A landscape with many valleys, sampled at points; each row gives a point and its height.
A ball rolls from a point to whichever of its 2 nearest points has the largest drop for the distance, and stops where none of them is lower. Distance is the straight distance between rows; heights are no part of it.
vama: [ 3.00  2.37 -0.26  0.50  0.87 -3.56  1.67  3.71  4.68 -0.71  0.37 -3.40
  2.19  0.27 -1.91  1.42 -0.17  3.00 -0.74 -3.84 -2.93  2.06]  h=333
zete: [-0.73  2.79  4.23 -1.11 -3.35  4.01 -2.54 -0.09 -0.51 -1.12  2.93 -0.34
 -0.37 -2.85  4.61 -2.57 -0.53 -1.08 -2.83  0.83  3.41  0.67]  h=445
Maluv: [-3.64 -1.41 -0.52 -1.42 -3.63  1.10 -0.84  2.16 -3.65  0.03 -2.21  2.65
  3.53  1.80  4.28 -2.19 -1.85  2.67  0.54  1.16 -2.59  4.09]  h=287
sokef: [ 1.93  2.97  1.28  0.15 -1.73  0.20  1.36  3.52 -0.02 -1.11  5.47 -1.40
 -1.75  0.66  1.25 -0.84 -0.41  5.08 -3.88  0.17 -0.91  0.38]  h=438
mesu: [ 3.69 -0.64  1.16  0.27  0.01 -2.41  0.68 -2.48  0.13 -1.48  0.47  1.69
 -3.66 -1.10 -2.50  1.62  3.20  2.00  0.56  2.70  2.62 -2.91]  h=514
bepoz: [-2.87 -1.06 -1.68 -0.38 -1.21 -3.08 -0.25  0.08 -0.45 -0.03  0.46 -0.31
  1.66  1.69  0.52 -1.17 -2.01  1.26  2.00 -2.03 -7.24  2.05]  h=501
Ruf: [ 2.17  0.07 -0.98 -1.92  5.70 -4.67  1.97  3.64  1.48  1.72 -1.05 -1.85
 -2.00  5.45 -3.99  1.63 -1.09  0.48 -2.84 -0.86 -3.35 -0.76]  h=508
Vodam: [ 0.20  2.16 -0.95  0.97 -2.59 -4.44  0.69  2.16  2.76  0.03  2.45  0.30
 -1.29 -0.49 -0.12  1.54 -1.04  1.36 -1.39 -0.86 -0.86 -1.65]  h=715
ris: [-0.55  1.32  1.90  1.84 -0.11  3.13  0.64 -2.21 -3.13 -0.10  0.95  0.19
 -0.82 -2.35  0.79  0.99  2.00 -1.61 -3.92  0.44 -1.58  0.27]  h=441
luvom: [ 7.40  2.27  0.73 -3.00  1.49 -0.27  2.91  0.82  1.42 -1.02  1.89 -3.27
 -2.26 -2.06 -0.91  3.59  0.95  3.16 -1.57 -1.68 -0.09  0.32]  h=351
leg: [ 0.32 -2.07 -4.13 -0.99  2.57  1.61  4.12  5.22  1.62  1.64 -1.66  0.36
  1.15  3.35 -3.13  4.13  2.20 -4.39 -0.61 -0.84 -1.30  0.58]  h=783
neb: [ 1.22  0.44 -2.82 -0.21  4.72 -3.67  3.57  3.92  1.07  2.08 -0.68 -1.88
  0.61  4.35 -3.24  2.19  0.18  0.17  0.27 -1.71 -6.26  1.87]  h=448
Mobu: [-2.69  0.16 -0.46 -0.73 -1.29  0.07 -0.40 -2.24 -5.26  0.15 -0.59  0.90
 -1.36 -2.22  2.37 -1.07  0.13 -0.70  1.18  1.19  5.15  0.79]  h=617
vul: [ 6.15  0.13  1.46 -0.13 -0.24 -4.93  2.57 -1.14  3.94 -2.49 -0.08  1.51
 -1.71 -0.12 -2.77  2.16  3.11  4.28  2.66  1.70  2.58 -0.26]  h=276
rom: [-1.32 -1.28 -0.56  2.10  6.36  3.40  0.75 -0.67  0.66  1.13 -1.12 -0.16
 -0.64  2.30 -2.65  1.81  2.21 -6.55 -2.80  1.01  0.54 -2.41]  h=847
rof: [-5.85 -0.63 -1.41 -1.57 -1.84  3.62 -1.77 -0.18  0.55 -1.51  0.72 -0.69
 -0.72  4.45 -1.63  2.35 -1.19 -3.38 -1.10  0.11  0.23 -2.34]  h=503
sopes: [-0.87 -1.00  0.15  0.47 -1.88 -2.82 -1.19 -0.09 -2.06  1.71 -4.40  3.22
  2.50  1.41 -1.83 -3.11 -0.23 -1.78  0.41  0.90 -5.57  1.65]  h=798
Soza: [ 3.22  4.96 -0.99  2.25 -0.03 -4.06  1.75 -0.82  2.62  1.39  2.01  1.17
 -0.46  2.15  0.06 -2.14 -0.36  7.44  1.75  1.39 -0.57  2.20]  h=513
Zuger: [-1.58 -0.43 -1.17 -1.82 -0.25 -1.39  1.27  2.79 -1.75 -0.31  1.72 -0.69
 -2.21  4.05 -4.43  1.52 -0.23 -1.34 -4.25  0.01 -0.65 -1.66]  h=295
kato: [ 1.53 -0.39 -0.49  1.36 -1.67 -0.46 -1.26 -0.33  3.80 -2.24  1.14 -0.69
  1.77 -1.37 -1.69 -1.26  1.82  4.90 -1.13 -1.11  0.79 -0.12]  h=507
nezal: [-2.11 -4.66 -3.19 -2.18 -1.43 -0.25 -2.72 -0.61 -3.80  3.45 -3.64 -0.42
 -0.24 -2.27  2.11 -1.99 -1.50 -2.73  4.55  2.61  0.69  3.20]  h=241
zodig: [ 0.88 -1.40  3.04  0.48  0.47 -0.74  0.03  1.29 -2.08 -1.58  2.77 -1.40
 -3.25 -2.28 -1.56  1.44  2.18 -2.34 -1.99  0.69  1.26 -3.91]  h=557
gevum: [-2.20  3.09  3.45  2.40 -0.89  4.62 -0.80 -0.87 -1.33 -1.34  1.78 -1.62
  0.05 -2.43  2.72  0.15  0.92 -4.40 -2.39 -0.26  0.83 -0.15]  h=505
Vudo: [-2.57 -0.32  1.86 -0.82 -1.97 -1.89  0.11  0.56 -5.39 -1.82  0.72  2.12
 -0.95 -2.38  2.24 -0.86 -0.53  0.69 -0.63 -0.16  1.04 -0.17]  h=579
Susen: [ 1.19  0.43  1.94  0.75 -3.21  0.25 -1.77 -2.20  0.04 -1.39 -0.19  2.82
 -2.58 -1.62  0.71 -0.21  0.56  3.32 -0.20  2.86  1.60 -2.61]  h=654
Kevat: [-5.18 -0.17  1.10 -2.70 -2.61 -2.59 -2.01  1.33 -1.19 -1.01 -1.63  0.93
 -1.15  1.56  0.02  1.19 -1.32 -3.33 -3.26  1.72 -2.10 -0.51]  h=591
timub: [-3.06 -0.27 -2.30  1.08 -0.62  3.35  0.81 -0.33  0.36  0.28  3.80  1.30
  2.30 -2.08  3.94 -2.68  0.95  3.96  0.16 -0.16  1.11  1.88]  h=381
Sus: [ 5.53  1.14  0.57 -1.04  1.70  3.40  2.23  1.30  1.78 -1.35 -0.27 -3.57
 -1.23 -2.61 -1.22  3.34  2.89 -0.13 -0.43 -1.48  5.94 -0.13]  h=561
ramab: [-2.31  2.25  2.23 -1.87 -4.03  1.95 -1.16  0.84 -2.51 -1.66  0.47  0.69
  0.29  0.85  2.65 -0.98 -1.41  1.01 -4.42  0.94 -1.88  2.19]  h=307
Kuzad: [ 4.60 -2.50  2.22 -1.98  2.62  0.24  1.46  3.42 -2.14 -1.78  1.76 -2.50
 -3.17 -0.40 -2.86  2.73  1.94  0.83 -2.64 -0.49 -0.47 -3.29]  h=473
Muto: [-0.88 -1.25 -2.39 -1.17 -1.78 -3.15  0.62 -3.46 -2.26  0.51  0.62  2.14
 -1.07 -1.61 -0.54 -1.67  1.06 -1.33  4.28  0.94  5.01  0.64]  h=665
Mub: [ 0.34 -2.00 -1.58  0.33  4.27  1.30  2.02 -3.29  0.93  1.09  1.38 -0.66
 -0.83 -2.54 -0.76  3.18  1.41 -2.34  0.08 -2.50  1.22 -2.44]  h=551
dori: [-2.29  0.38  0.54 -0.64 -1.98 -3.87 -1.43 -0.22  0.36 -0.08  0.06  0.63
 -2.87 -1.06 -0.34  1.04 -1.21 -1.09 -2.44  1.72 -1.45 -2.19]  h=644
bib: [ 4.68  1.64  3.15  0.92 -0.58 -2.83  1.03 -0.65  2.29 -1.99  3.89  0.05
 -2.51 -2.75  0.81  1.42  1.68  4.66  0.08  1.05 -1.69 -1.37]  h=791
lekez: [ 5.17  0.54  2.09 -2.93 -0.20 -1.77 -0.65  2.48  4.03 -0.77  0.81 -3.39
 -2.99  0.68 -3.42  3.15 -0.78 -0.50 -3.21 -1.12 -2.85 -3.49]  h=774
liso: [ 0.89  1.70  2.23 -1.51  4.96 -5.05  1.34  2.27  0.15  1.75  1.57 -1.53
 -4.04  4.81 -2.49  1.45 -1.65 -1.53 -3.67  0.03 -5.12 -1.73]  h=577
tepum: [-5.92 -2.07  0.32 -3.73 -1.73  1.05 -3.62 -0.04 -2.42 -2.00 -2.67 -0.76
 -0.41  2.27 -0.09  0.42 -1.77 -2.81 -1.36  0.59  0.73 -1.21]  h=554
nifi: [-0.28  0.35 -0.21  2.24 -2.53 -3.11  0.13  1.16 -2.67  0.48 -1.85  2.93
  1.27  2.02 -2.23 -3.19 -0.21  1.94 -0.33  0.63 -2.25  0.85]  h=823
Rafuz: [-3.94 -1.18 -4.20  1.73 -1.29  4.02 -1.84  0.71  1.45 -0.19 -0.34 -2.02
  1.54  4.31 -3.53 -0.19  0.07 -3.31  0.77 -0.05  1.89 -0.92]  h=430
vagok: [-4.47 -4.00 -3.28 -1.20 -1.45  1.11 -1.33 -1.16 -1.70  0.94 -0.49  0.59
  0.81  0.86  0.56 -1.03 -2.09 -2.59  3.07 -1.72 -0.68 -0.58]  h=616
leget: [ 0.21  0.59  4.16 -2.40 -1.80  1.93 -2.33 -4.47 -1.40 -3.47  1.35  0.62
 -1.51 -2.51  4.42 -1.82  1.18  2.86  1.46  3.38  5.74  1.21]  h=486
gib: [-2.37 -0.71  1.32  1.44 -1.72  3.95 -0.52  0.25  1.51 -2.69  1.74  0.77
  2.69  1.40  0.66  0.43  0.47  0.60 -0.78 -3.02 -1.01 -1.25]  h=224
Gune: [ 4.15  0.49 -1.01 -2.32  2.20  2.33  3.23  3.02  1.58 -0.56 -2.63 -3.03
  0.31 -1.61 -3.11  4.07  2.22 -0.50 -3.49 -2.35  1.38  0.73]  h=495
zik: [ 0.24  3.59  2.59 -2.76 -4.10  2.32 -1.46 -0.58 -1.91 -0.35  2.82  0.28
 -0.63 -1.11  2.65 -3.47 -0.67  2.23 -4.97  2.00  1.38  1.89]  h=373
ket: [-2.72  2.46  2.04 -1.00 -1.83  3.72 -1.82 -0.51  4.61  1.91  0.20  3.16
  2.59 -2.23  4.16 -4.56 -0.83  2.40 -2.14  3.62  4.18  1.71]  h=194
vulo: [ 6.20  1.93 -0.69 -3.37  4.85 -1.64  4.01  2.14  0.89  0.37 -2.25 -3.37
 -2.04 -2.03 -2.45  3.83  1.05  0.96 -2.50 -1.36 -1.33  1.59]  h=434
Nila: [-4.10  0.12  0.71  1.11  3.74  4.15 -1.06 -2.06 -0.73  0.27 -1.99  0.13
 -0.08  3.65 -1.61  0.63 -0.43 -7.10 -1.15  1.21  0.11 -2.02]  h=883
vev: [-0.84 -2.38 -3.29  0.17 -1.52 -3.34  1.23  0.24 -0.82  2.84  1.15  1.81
 -0.38 -1.56 -1.46 -1.12  0.05 -3.71  4.05 -1.48  2.08 -0.61]  h=719
lop: [-0.96 -1.03  1.64  0.07 -1.56  1.12 -2.50 -2.50  1.04 -2.48  0.75 -1.26
  0.92 -1.79 -1.58 -0.58  0.33  0.64 -1.40 -2.30  0.87 -1.53]  h=367
Kofa: [ 3.04  0.84 -1.24  1.71  0.98  3.71  2.79  1.12  1.68 -0.84  1.94 -1.41
  0.79 -1.70  0.38  1.78  2.35  1.15  0.95 -2.00  7.09  0.43]  h=553
rin: [ 0.34 -0.88 -3.45 -0.28 -0.37 -0.53  1.37  2.22 -0.67  0.99  0.01  0.55
 -2.57  1.77 -3.86  1.84  0.38  0.05 -2.55  0.67  3.95 -2.95]  h=108
tisi: [ 4.03  2.09  3.91  0.48 -0.82 -2.67 -0.87 -0.34 -0.16 -0.78  2.07 -1.11
 -3.54 -1.15 -0.97  0.44  0.46  1.28 -2.06  2.35 -4.12 -2.49]  h=724
som: [-1.04  0.83 -0.03 -0.23 -2.37 -0.05  1.31  1.31 -2.55 -1.43  5.30  1.14
 -1.95 -1.47  2.08 -0.71 -0.08  3.58 -1.51  0.05  2.79 -0.27]  h=519
bika: [-1.86 -2.40  1.69  1.28 -1.18  0.26 -1.54 -0.95 -2.77  0.61 -5.14  3.72
  2.53  0.28 -0.52 -2.55 -0.13 -3.56  1.56  0.06 -1.53 -0.36]  h=776
lilen: [-2.17 -0.75 -3.75  4.52  3.06  4.04  2.19  0.78 -1.11  2.44 -0.35  0.25
  0.51  2.05 -1.25  1.37  0.18 -4.44  2.50  0.24  1.65 -1.51]  h=936
Damed: [ 1.91  0.41  0.74  1.12 -1.32 -2.42  0.38 -2.49  3.09 -3.00  2.44  1.18
  1.74 -2.26 -0.78 -2.28  3.75  3.67  2.08  1.04  3.25  2.59]  h=633
fazum: [ 6.31  4.98  0.60 -0.64  1.04 -1.88  3.23  3.02  4.24 -0.27  1.29 -2.47
  0.06 -0.88  0.26  1.18 -0.03  4.70 -1.22 -2.44 -0.39  2.82]  h=234
basaz: [ 3.55  2.50 -4.32  0.80 -1.63 -2.80  1.78  1.36  4.37  3.39  2.53  0.31
  1.34  1.64 -0.56 -3.04 -0.95  5.71  2.88 -0.26 -0.74  3.43]  h=596
zugi: [-1.76 -5.37 -0.39  0.05  3.55 -1.16 -1.51 -1.21  1.35 -0.79 -1.74  0.94
  0.33  1.69 -3.83 -0.16  1.77 -1.06 -2.02 -0.27 -2.37 -2.60]  h=695
fazi: [ 1.12  0.97  0.83  0.37 -1.85 -4.67 -1.49 -1.82 -2.09 -0.14 -1.94  2.38
 -0.29 -0.36 -3.21 -3.03  0.51  1.17 -0.65  1.75  0.78  0.01]  h=858
zak: [ 1.55 -0.08 -4.61  1.66 -3.10  0.10  1.12  1.27  2.11  2.81  2.43  0.78
  2.39 -0.11 -0.63 -2.95  0.50  2.27  1.63 -1.11 -0.51  2.87]  h=652
Lom: [-0.83 -0.11 -0.63  3.20  4.65  4.29  0.52 -4.22  0.49  0.43  0.57 -2.08
  1.56 -1.33 -0.36  0.99  0.51 -4.24  1.21 -2.66  0.64 -1.48]  h=625
beb: [-4.11 -1.14 -0.37 -0.40 -2.12  3.96  0.13  0.73 -1.41 -0.77  0.83  1.81
  2.91  0.45  4.63 -2.77 -1.10  4.63 -0.55  0.06 -1.00  1.96]  h=324
vemad: [ 0.23 -0.43  4.83 -0.06 -3.17  7.56 -3.01 -0.14 -2.62 -2.35  1.53 -0.76
 -1.94  1.38  2.60  0.21 -0.59 -1.27 -1.34  1.50 -1.27 -4.28]  h=205
Fil: [ 0.75 -1.38 -4.62  2.10 -2.53  5.44  0.54  2.22  2.33  3.11  2.32 -0.60
  3.15  1.62 -0.92 -2.83  0.16 -0.94  2.88 -2.34  0.36  2.55]  h=697
musa: [ 2.42 -1.02  0.93 -0.65  1.61 -0.74  2.38  3.56 -0.63 -2.01  1.04 -1.65
 -0.68  2.43 -2.57  2.80 -0.28  3.12 -1.94 -2.83 -3.09 -1.24]  h=405
kunad: [-1.77 -0.44  0.23  1.24  0.68  3.00 -2.71  1.30 -2.12  2.44 -5.84 -2.14
  3.73  0.64  5.63  0.32 -3.58 -5.81  5.08  1.78  1.75  3.70]  h=546
Tobo: [ 1.97 -0.55 -5.34  1.27 -0.20  1.02  3.03  2.52  0.95  3.70 -0.43 -0.16
  1.57  0.62 -3.35  0.98  2.07 -2.61  0.36 -1.04  0.73  1.41]  h=754
Gafe: [-0.88 -1.61  3.67  1.19  0.99 -1.73  0.76 -0.56 -4.55 -2.34  1.33  1.32
 -1.90 -3.63  0.09 -0.25  2.38 -1.23 -0.59  0.17  1.66 -2.02]  h=626
sebe: [-0.92 -3.57 -0.80 -2.06 -0.69 -1.70 -2.86 -1.39 -4.70  1.44 -5.36 -0.37
  2.42 -3.17  3.22 -1.21  0.26  0.20  3.12  2.32  1.39  4.31]  h=204
lopup: [ 2.76  0.45 -1.72 -0.32  0.50 -3.76  2.42 -0.65 -1.17  2.25  0.87  0.62
  1.08  0.88 -2.53 -1.71 -1.22  0.76  1.44 -3.73 -2.27  1.38]  h=341
gived: [-5.12 -1.22 -1.98  0.95 -3.15  3.80 -0.54  1.04 -0.02  0.47  0.87  1.05
  2.70  1.14  3.10 -1.32 -1.42 -3.37  4.03 -1.93 -0.96  1.38]  h=583
Basos: [-0.32 -2.27 -4.30  3.09  2.39  3.01 -1.14 -4.46  2.60  0.39  0.17 -2.31
  1.09 -1.49 -1.01 -0.40  1.11  1.05  5.01 -0.54  2.97 -0.97]  h=720
Dokol: [ 0.34  2.01 -0.26  1.53  1.44 -3.18  2.26  3.39  2.63 -0.53  1.56 -2.19
  2.14  4.28 -1.68  1.88 -0.67  2.26  0.26 -3.34 -6.87  1.81]  h=398
Mafu: [-3.54  0.94 -0.01  2.92  1.77  3.93  0.10 -1.33 -2.81  0.19 -1.72  0.51
 -0.52  1.37  0.65  0.36 -1.81 -4.46  0.67  0.81  2.53 -2.51]  h=911
gol: [-0.68 -0.72  2.34 -1.33  1.68  2.84 -3.96 -5.15 -1.62 -1.53 -0.31 -2.38
 -3.77 -2.36 -0.17  0.33  0.13 -1.32 -0.95  2.50  2.26 -3.56]  h=308
Sar: [ 1.02  4.00 -0.31 -0.02 -2.25 -4.00 -0.51 -2.13  2.52  1.76  0.54  2.95
  1.37 -0.25  2.22 -4.65 -1.09  5.28  1.39  2.40 -0.93  3.96]  h=403
tafom: [-1.34 -1.21  0.11 -2.84 -1.60 -2.02 -3.02 -0.02 -3.00  1.36 -5.65 -1.29
  2.57 -2.02  3.28  0.95 -0.24 -1.28 -1.29  1.65  0.78  4.44]  h=236
gepeb: [-1.35 -1.44 -2.62  1.14 -2.83 -3.86  0.29 -0.05  2.41  0.71  1.49  1.66
  0.38 -2.34  0.26 -0.14 -0.21  0.33  2.97 -1.54  0.78 -1.37]  h=769
bipag: [-1.33  5.03  2.43  3.42 -0.10  3.34 -2.16 -1.35  1.57 -2.34  0.70 -0.54
 -0.61 -1.20  4.06 -2.12 -3.25 -1.44  2.28  3.01  6.99 -1.36]  h=432
tagi: [ 4.15  3.33  1.28  1.98  2.40 -4.58  3.48 -0.20  0.55  1.58  0.96  0.56
 -0.33 -0.14 -0.65  1.31 -0.61  2.68  1.07 -2.64 -3.44  0.63]  h=449
tusal: [-0.09 -1.79 -5.65  1.47 -2.66  3.12  1.82  4.30  1.04  2.27  1.01 -0.37
  2.52  3.86 -3.35  0.25  1.44 -2.06  1.79 -0.87 -1.25  2.33]  h=727
deris: [-0.50 -1.09 -0.98 -1.81 -2.13 -4.88 -1.44 -2.55 -2.10  0.79 -2.84  2.17
  0.65 -2.85  3.44 -2.15 -0.89  2.84  4.52  2.38 -0.19  3.43]  h=261
getat: [ 4.58  1.24  0.78  1.74  1.74 -5.48  1.18  2.82  1.81  0.50 -2.59  0.43
 -1.81  2.61 -4.18  1.14 -0.76  3.89  0.07  0.11 -1.31 -2.29]  h=581
Kodab: [ 1.61  0.47  3.33 -0.98  1.54 -3.30 -0.09  1.40 -0.22  0.51  1.31  0.20
 -4.44  1.47 -2.00  1.29 -0.40 -2.49 -4.37  1.88 -6.20 -3.28]  h=650
bulog: [ 2.03 -4.18  0.76 -1.51  4.81  0.52 -0.86 -1.17  2.90  0.17 -1.20  0.41
 -2.77  0.95 -3.49  1.74  0.97 -1.70 -3.55 -0.52  0.03 -5.26]  h=603
lak: [ 0.63 -0.89  4.11  0.92 -1.97  6.68 -1.36  0.45  0.59 -3.06  3.41 -0.30
 -0.07  0.36  2.32  0.26 -0.30  0.70 -1.14 -2.41 -0.05 -3.82]  h=62
tudis: [-3.34 -0.05  0.82 -2.74 -3.03  0.76 -2.04  1.92 -3.67 -0.77 -3.04  0.29
  3.01  0.33  4.81  0.42 -1.62  0.03 -2.08  0.40 -0.45  4.20]  h=264
sut: [ 5.95 -0.22 -0.16 -1.93  3.56 -4.60  2.70  1.37  2.83 -1.13 -3.85  0.01
 -2.18 -0.27 -3.78  3.20  1.16  3.89  1.71  0.58  0.90 -0.93]  h=472
sedu: [-1.84 -0.62 -0.93 -0.73  1.14  1.77  2.88 -1.18 -3.26  1.99  0.77  2.34
  0.48  2.02 -1.08  1.31  0.78 -4.29 -1.96 -1.56 -3.16  0.24]  h=323
zope: [ 0.56  0.96  2.16 -0.94 -2.03 -0.67  0.14 -4.03  1.64 -3.52  4.00  0.97
 -1.33 -2.32  1.82 -0.91  3.54  4.16  0.80  3.47  3.74  1.96]  h=590
fuzaz: [-2.01 -0.20 -3.98  2.13 -2.73  0.99 -0.53  0.70 -0.13  0.73  0.51  0.17
 -0.31  1.04 -2.42 -0.68 -0.08 -1.35  0.32  0.32  5.73 -1.22]  h=312
rulef: [-4.56 -1.13 -0.40 -0.53 -2.13  3.40 -2.46  0.26 -1.07  1.05 -4.51  0.06
  3.10  1.58  4.53  0.26 -2.09 -4.94  3.91  0.56 -0.77  2.45]  h=558
Ginen: [-1.56 -1.84 -2.83  3.30  2.87  4.71 -1.14 -4.26  0.06  1.19  0.06 -2.41
  2.49 -1.44  0.17 -1.65  0.52 -1.89  4.17 -1.57 -0.27  0.35]  h=673
Ref: [ 2.74  0.25 -1.33 -1.32  1.86 -1.17  3.23 -0.78  0.98  0.20  2.78 -1.97
 -0.92 -3.52 -1.19  3.51  1.50  0.62 -0.93 -3.43  0.45  0.09]  h=453
gar: [ 3.85 -1.63  1.07 -2.94  3.81 -3.63 -0.15 -0.60  3.80  0.86  0.38 -0.69
 -2.85  0.34 -3.86  2.03 -0.45 -0.84 -3.15 -1.22 -2.35 -3.65]  h=704
Seg: [ 0.72  2.92  1.76 -2.80 -2.72 -4.58 -1.69 -1.14 -0.69  0.78 -2.61  2.27
  1.88 -1.96  5.10 -2.70 -2.86  3.45  0.76  1.29 -0.75  4.71]  h=320
Duvi: [ 0.40  0.21 -1.57  2.50  0.28  3.00  1.19 -1.14  2.05  0.14  3.60  0.54
  2.11 -2.44  2.15 -1.72  2.05  2.16  1.88 -1.59  4.53  1.21]  h=466
bef: [-2.26  0.67 -0.42  0.68  1.95 -4.74  1.14  0.51 -0.76 -0.10  1.57 -1.46
 -0.48  1.32 -0.87  0.65 -1.76  1.97 -0.24 -1.46 -6.43  0.31]  h=458
mipe: [ 1.79 -1.96 -0.07  1.65  0.86 -3.25 -0.59  0.44  2.85 -0.16 -2.70  1.37
  0.59  1.27 -4.53  0.36  0.75  1.55 -1.01 -0.47 -3.11 -2.96]  h=672
Mimab: [ 4.69  4.53  1.32  0.78 -0.17  0.21  2.74  3.81  3.69  0.17  4.51 -0.53
  0.22 -0.62  0.81 -0.70  1.21  5.37 -3.72  0.87  0.39  2.17]  h=352
ves: [-1.68  0.77  2.51 -2.45 -0.05  2.06 -3.82 -4.67 -2.34 -2.21 -1.40 -2.44
 -2.20 -4.12  4.28  1.12 -0.04  0.07 -0.30  3.25  3.90  0.56]  h=413
Rivu: [ 1.28 -0.69 -1.13 -2.08  2.42 -1.96  3.20 -1.08 -2.08  2.67  0.49  2.01
 -0.25  3.29 -3.00  0.30 -1.56 -1.56 -1.71 -3.13 -4.17 -0.50]  h=213
kudip: [-1.40 -1.30 -0.17 -0.28  3.98  2.75  2.57  2.61  1.25 -0.02  0.04  0.83
  0.34  4.21 -3.51  4.66  3.63 -5.63 -2.52  0.14 -1.32 -1.28]  h=809
rir: [-3.34 -0.36 -0.74 -1.45 -2.06 -3.37 -1.35 -1.47  0.12  0.53 -1.76  1.12
  1.36 -1.76  2.66 -0.15 -2.39 -0.22  1.19 -0.67 -4.96  1.47]  h=536
Lorel: [-1.02  1.13  0.70  1.71  0.49  1.39 -2.46 -1.34 -1.88  1.26 -5.13 -0.55
  3.16 -2.61  4.81 -1.64 -1.70 -3.81  4.72  2.13  4.96  2.99]  h=530
razok: [ 6.19  4.74  3.41  0.98  3.24 -5.14  3.11  1.82  0.21  1.74  0.98 -1.87
 -3.29  1.77 -0.35  1.86 -1.22  3.72  1.91 -1.79 -0.75 -0.07]  h=532
fev: [ 0.01 -3.15 -0.95  1.04  0.35  1.89  1.61  2.23  0.40 -1.67  0.35  0.27
  1.77  1.50 -1.68  2.07  0.74  1.72  0.18 -4.07 -0.13 -1.74]  h=329
tidas: [ 8.71  2.12  2.73 -2.51 -1.33 -0.78  0.20  3.66  3.73  0.45  2.48 -4.23
 -3.16 -0.14  0.00  2.84 -1.12  1.09 -0.72 -0.61 -4.73 -3.54]  h=815
dibil: [-1.51  0.23  0.32  0.46 -3.50  0.44 -3.27 -2.61  0.91 -0.40 -3.01  2.44
  0.71 -1.73  2.35 -2.04 -0.28  2.98 -0.45  1.70  0.90  0.15]  h=721
Kebol: [-3.07 -0.14  0.42 -0.51  0.46  3.08  0.60 -2.78 -4.66  0.35 -1.97  1.54
  0.59 -0.63  2.39  0.96  0.33 -2.58 -2.08 -0.11 -2.52  1.95]  h=383
nibil: [ 0.40 -2.80  1.40  0.14  3.69  2.45 -2.26 -4.18  0.68 -1.23 -0.38 -1.24
 -3.08 -0.73 -2.47  1.07  0.73 -0.30 -0.44  0.57  2.53 -5.61]  h=455
bav: [-4.18 -3.64 -0.91 -0.20  2.36  0.41 -2.06 -0.74 -4.84  1.24 -4.84 -0.50
  0.77 -0.97  1.84 -1.94 -0.85 -5.16  3.33  1.30  2.02  1.18]  h=282
senak: [-3.91 -3.88 -2.58 -0.27  1.80 -0.18 -1.91 -2.61  0.21  1.14 -1.94  0.36
 -0.69  0.19 -1.29 -0.39 -0.26 -2.29  0.63  0.65 -0.18 -2.38]  h=659
babif: [-2.10  4.41  3.10  0.69  0.05  4.44 -2.36 -0.90  3.32  0.19  0.39  1.06
  1.93 -1.86  5.41 -4.89 -2.93 -0.31  0.83  3.15  7.44  1.00]  h=334
Sil: [-2.77 -1.55  0.83  1.04 -2.15  1.65 -3.32 -1.07 -1.87 -0.62 -5.15  1.95
  2.61 -0.17  1.94 -2.48 -0.69  0.04  1.68  0.91  1.74 -0.10]  h=753
kos: [ 0.57  1.96  0.77  1.38 -0.16 -2.64  1.57 -0.81  2.95 -1.21  4.68  1.48
  0.17 -3.40  3.00  0.06  0.88  5.67  0.23  0.20 -2.05  0.76]  h=845
Pov: [-3.75 -3.44 -1.83 -2.72 -2.47 -0.66 -0.85  1.42 -1.75  0.35  0.36  1.17
  1.92  3.24 -0.54 -1.64 -1.46 -1.97  4.07 -0.72 -7.27  3.18]  h=533
Kuv: [-1.65  4.02  1.27  4.08  0.58  2.57 -2.66 -1.27 -0.50 -0.73 -3.12 -0.09
  2.29 -1.11  3.39 -3.27 -3.55 -3.83  3.12  1.82  5.01  1.21]  h=502
Nuro: [-5.22 -3.34  0.64  1.14  4.13  2.30 -2.88 -0.53 -1.63 -0.57 -4.46  0.15
  1.86  2.02  1.29 -1.76 -1.54 -6.86  4.39  0.64 -0.42 -0.62]  h=330

For each start below, name the point where the ball stops.
nifi | vul
bib | fazum
Vodam | rin
vagok | ket
Kofa | sebe

Call two points neighbours if one is among the 2 nearest of the other. Go from one point of each pair to the other, from neighbour to neighbour, staying as low as possible. Name the highest point that can't be avoided.
Rivu, rin | gevum
gol, rin | Damed
sebe, vul | getat
lak, rin | musa
